Points on a hilly landscape, in no order, each with its height.
From any point a climber steps to the highest of the 2 points nearest to it. It stops when none of these is higher. Distance is the straight distance between rows; heights are no part of it.
kubof: [ 23   2   4  16   1  19 -14   2 -14  27 -11 -16 -13  14   6  -4  16 -12
 -15 -23  -4]  height 763
raso: [-27  15 -23 -31  -2   1  24  13 -10  28  10  -6   6  21 -13 -13   4  23
 -11  19  17]  height 374
Rul: [  1 -10  23  -5   6  13  -7  -2  27  10 -20 -13   3   9  23   1  12  15
  -2 -14   9]  height 176
Peval: [-22 -15  10  -2  15   7   1  19  19   1  -4 -12  13  -5  11   3  24 -11
  -2   1 -20]  height 475
dima: [ 31  18   1  11   6  -3 -15 -19 -13  -5   1   2  -7  -8  24 -18 -13   5
  -2  17 -16]  height 360
vegi: [  7 -22  20  12 -18  10   5  23   6 -13  -8 -19  13  12  -7   5   6   7
  -6 -16   6]  height 602
nuvob: [ -1  17   4  -6  23 -13 -20   7 -11 -13 -13   2  14  -8 -11   5  12   7
  26 -10 -32]  height 483
legef: [ 14  -1  16   0  -7  -8 -14 -11  -6  24   7  -8  18 -18  10   8  16  -6
  11  -5   5]  height 576
Tenov: [ 29  -2  -9   2  23  -8  -7 -14  -6   1   5 -29  11 -24   3   0  15  -5
 -14   1 -24]  height 535
kopas: [-18 -14 -14  13  -4  -7  -4  -9 -17 -15  -3  -2  20   0  -2   6   5   3
 -17  32 -23]  height 502
pefa: [ 10 -15 -14   6 -25   7   0   9  -9 -10  -5 -22 -15 -13   0  17  -1   1
 -13 -33 -16]  height 434
Vebaz: [ 12   5   1   4   9   4   1  -2 -27  27   1   7  30 -13   4   1   9 -12
  19   7   8]  height 486
sube: [-12   5  -3   1   3  -3  14  16  -4  12 -17  20  14  22  -4 -15  15 -20
  18  18  17]  height 707
nere: [-26   9 -27 -13   3   1  25   1 -10  22  19 -17 -14  29 -15   0 -24  37
 -12  17  20]  height 417
fem: [-17   3  12   2  18 -23 -18 -19  -4   9 -14 -14  -5 -22  17 -18  24  -6
   4 -17  -5]  height 358
rigi: [ 15  -4  37  -2  16   0 -19   3  12  -2   2  -9  -8  15  15   4   1   1
  -8 -12  12]  height 209
venak: [-16  15  -9 -13  26   3  -1 -17 -10   6   3  23   2  -8 -13   4 -15   7
  -4  19 -13]  height 322
ruto: [ 17  -7  11  20   0   1  11   7   6  -5   8  11 -31 -15  -1   2  -1 -23
  -2  24  -8]  height 363
dag: [ 22   3   1 -19 -10   6   0 -12   3  13   0  15 -30 -19   7  -6 -11  16
 -22   1   3]  height 359
Komuf: [ -8  -8   4 -11 -15   4  15 -17   2  12   7  22  12 -34   1 -20 -12   8
   1 -10  12]  height 539
Rup: [  0   7   2  -8 -29  -2  20  -1 -15   0  27  15  -7   1 -11  17   1  30
  26   3  14]  height 26
loso: [-12  28   7 -25 -16   2   9  -4 -11  15  40  -1   0  16 -10  -6  -7  42
  17   5   0]  height 54
Soze: [  1 -31  13  18  -6   9   4   3  39 -16  -9 -17   7  12  -9 -10   0  -6
 -19 -10  13]  height 526
pura: [ -8   6   8  29  16  18   4 -20  13  14  11 -32  -6   2  -6 -10  21 -36
  -1 -33   7]  height 415
lodoz: [-26  15  -6  -6  21  -4  20 -13 -15   7  38  -1 -12  25  -4  -7 -30  30
   2  17  17]  height 489
Bura: [-36   7 -15  -7 -18   3  11   4  -8  28   4  12  -1   0  -2 -17   1  -2
 -12  25  11]  height 334
Gib: [ 23 -14 -31   4  10   2   0  -8  14 -19   7 -15  12  -2   9   6  -3 -16
 -11  -7 -26]  height 654
dupiv: [  7   2  19 -12  -3  18   6  22   7  -5  29   4   2  -3 -15  24 -24  11
 -11  19  11]  height 49
vigu: [ -3  -5  23   1  -8  14  -4  -4   8   2 -14   4  20   4  13  21 -12  18
  11   4  17]  height 147
mufeg: [ -4 -16  12  11  19   4  13   0  -4   3 -17  23   3  12  -1 -20  16   0
  -1  21  15]  height 625
giges: [ -1   1  -6   7 -39   2  15  15  10  -8   7  17 -11   6 -19   6  -9  13
  20  12  32]  height 12
Guta: [-10  -3 -19 -10 -17  -2  11  -1  24 -18 -11   9 -15 -12  -9   7 -18  12
  -8  10  -6]  height 416
voduk: [ -3 -27  13  20  -7  10  -4   3 -12   6   2  -2  22  -1   5  12  17  -7
   3 -21   8]  height 732
lol: [ 28  12  -4  -9 -13 -10   4 -25   1   4   2  22 -14  -2   3 -14   1  11
   7  16  -1]  height 302
Dore: [-25  29  12 -12  17 -16   9 -13 -14  -2  10   4   1  18   6 -13 -25  23
  12  25  24]  height 598
Par: [ 10  -2  32  19  24   7  -7   9   7  -6   0 -17 -32   3  -1  12   3 -20
  -4 -29  12]  height 253
fuz: [ 13 -10 -10  -4 -13  18   8   1   7  17   7   5  20 -12   3 -28 -12 -14
 -17 -10   7]  height 651
ludo: [ -3  16   5  11   7 -24 -25 -18  -1   4   6 -30 -26  -1  23 -20  22 -18
  -7 -21  -7]  height 289
Musug: [-16 -14  18   6  16  -3  20   0  -3  -1  -4  23  -7 -19  11 -14  16  -2
  15   4   7]  height 542
Mameb: [-32  -5   4 -16  -1   4 -22  23   7   6 -14  -9  13  15  20  16  13  -6
  -5 -13  -6]  height 561
sakef: [-17  20   6   2 -18   8  -4   4  -8  11   3   1  17  19   4  14 -19   6
  14  25  13]  height 121
bot: [  9   4   0  -9 -14  -6  -7   9  16   0 -36   4 -28  11 -32   3   6   2
 -12   4  -6]  height 544
nupa: [ 21  -4  11  -7 -18   3   0 -14 -11  11  -3  19  -8 -21 -19 -10 -17   9
  -9 -22  10]  height 441
Marok: [-25   3 -17   1  15 -15 -14 -10 -29 -10 -15   4  15   0  23   8  -2   1
  -1  15  -4]  height 616
Mumab: [-26  24 -15 -12  14 -28  -6 -17 -29  -8 -11  11  10  10  18 -18  -8  12
   9  18   9]  height 799
nore: [ 15 -17   8   5 -29   2  -5   9  21  -1   6  19 -18  -4 -14  10   5   8
   9  -7  36]  height 29
Refi: [  6   9  11   7  -9 -13  -5  10 -12 -26  -2  -6  -4  -3  -1  15   6   6
  20  12 -32]  height 600
vuv: [ -1  11   7  15  18   2 -25  -1   9  11  -6 -24  14  11  33  -1   7 -27
  11 -11   0]  height 485
gatas: [  7  -8   5  13 -15  -4 -18  -1  -4   8 -23   0 -28  26 -12  -5  17  -9
 -21 -10   1]  height 621
resu: [ 42  17  -8   7  11  -8 -20  -7 -23  -4  13 -13  17 -29   7   2  -9   6
  -1   8 -22]  height 440
zabeg: [ -4  -2   5  12  -6 -16  -6  -1  -4  -1  12  -8 -27  -3   5 -25  14 -34
  -5 -30  -1]  height 239
zogo: [-11  16  13 -30  19  -8  -8  -3  -3  -9  -3  15   5  -6 -22   8  -5  23
  12  -6 -15]  height 395
bir: [ -6 -17 -20  -6   0   0  22 -16  11 -23   5  18  -2  -8 -20  10 -12  31
 -10  21   4]  height 365
lefo: [-15  12   4 -23 -13 -16  11  20  12  -5 -19   6   4  16 -16 -10   6   1
  18   1   7]  height 825
nareb: [-14   3   2   4  19 -15  -1  -9 -13   6  -2   8   5 -27  32 -26  24   2
  20   3  -7]  height 443
pomu: [-30  -4 -16 -14 -13  -2  -1   6   6  12  -7  22  -2   0   5  -8  -9 -14
  -5  -2  30]  height 294
zat: [  7 -10 -23  -7 -21  -1 -12  -4  26   2 -26   8 -18  -3 -21   4 -12   2
 -25  -3  10]  height 481
nolo: [-23  -1 -13  -3  14   1  27 -25  -4  -4  27  19  12  -8 -27   1 -11  23
  15  17  -4]  height 313
fiv: [ -1 -19  10  20  11  22  11  -2  39   3   4 -35  -1   5  -2  -9  19 -13
 -18 -20   3]  height 472
dup: [ -3  -9 -17  -8 -11 -13  -2  -5 -15   4  -7  23 -17 -18   6   9  -3 -11
   6 -26  26]  height 243
lof: [  2   2   8   3 -17 -15  11  11   7 -14 -27 -14   1   3  -9  15  13   6
  23  11 -10]  height 702
let: [ 12  -1 -17  -1  -6   2   7  17 -13  -9 -13  14  -9  11 -12 -13  -7 -18
  -2 -22  -4]  height 161
tovep: [ 14  17  -1  -6  -8 -16  -4  -4 -16 -12  15   5   5 -11 -18  -1 -24 -16
   2  10  -5]  height 108
sosif: [ 14 -19 -39   8  -7   6   3   3  12 -14   1   6   4  16  16  15   8  -9
  -5  10 -12]  height 570
nuz: [ 29  -5   9 -18 -22   0 -11  -6  33   5  11   3   9   0  -9  14 -10   4
  -6  -3  20]  height 51
bago: [ 23 -15 -15  16   5   6  10  -2  -5 -24  11 -23  -8  -3   5  11   7  -8
  -1 -37 -17]  height 530
dera: [-30  -9 -15   1  16  -7   3  -1  -4 -19 -15   7   3  -7  -5 -16  11  -2
 -13  15 -37]  height 436
bizu: [ 11   3  -3   0  20   0  -6  11   0  -8 -17 -19  18  23  38  -9  -9 -17
  -7   2  10]  height 442
gozu: [  6  -4   7   7   3   3   0  25   5 -25 -14 -23  10  28  24   6   0  -4
   7 -10  -4]  height 512
Vemet: [ -5  -9 -18  15  32  -2 -19 -12 -12 -16  -5   3  -1  -2   6 -14  21  -3
 -10 -10 -44]  height 372
met: [ 12   0 -17  -4 -28   8   9   6 -13  12   6  -3   6 -14  12 -10   7   2
   0   1 -15]  height 800
nit: [ -5 -20  13  19  -1  14  12  14  17  -2  -2  -5  -7 -21  10  17   6  -4
  -2  17  -7]  height 413
Ref: [ 15   6 -12  -9  -3 -10  16   1   7  -6  20   7   7  -9 -35  11  -6 -15
   4  27  -7]  height 87
Bado: [  6   7   4   2  -3   1 -14  12  -1   1  -6   0   1  -4  -8   8 -16 -25
  -2  -7  -9]  height 134
tuvi: [ -4  17   1 -18  17  14  10   8  11   0  24  -2  13   7 -38  29 -25  17
   1  25  -5]  height 31
reva: [ 14   2  13 -19  -4   1   4   6  33  -6  21  -1  17 -12 -11  11 -12  -5
   4  11  -7]  height 68
nupe: [ -7  35  10 -10 -11   0   2   8 -22  13  19 -20  22   2 -10  13 -15  28
  22  20  -4]  height 89
dofun: [  1 -17 -10  14 -12 -11   3  -5 -21 -14  -2  14 -19  -5   7 -13  -1 -19
   3 -39  10]  height 198
segug: [ 16  11  11  16  24  20 -28  -6   5  11 -20 -22   6  19   3  18   5 -10
   5 -27 -13]  height 594
saniv: [-11 -13 -17   0   6  18 -17  12   4  -1  -7  15  13  23  14  26  -2  -8
  -9   1   7]  height 684
Pulum: [ 15  -8  18  13  18  12   5  10   4  -6   3  15 -42  -8   8  -8  -5 -16
  -5 -17  -1]  height 308

For each start below, name the point where the climber stops.
bir: kubof
Ref: Mumab
ludo: lefo
loso: saniv
Par: saniv
pomu: Mumab
venak: lefo
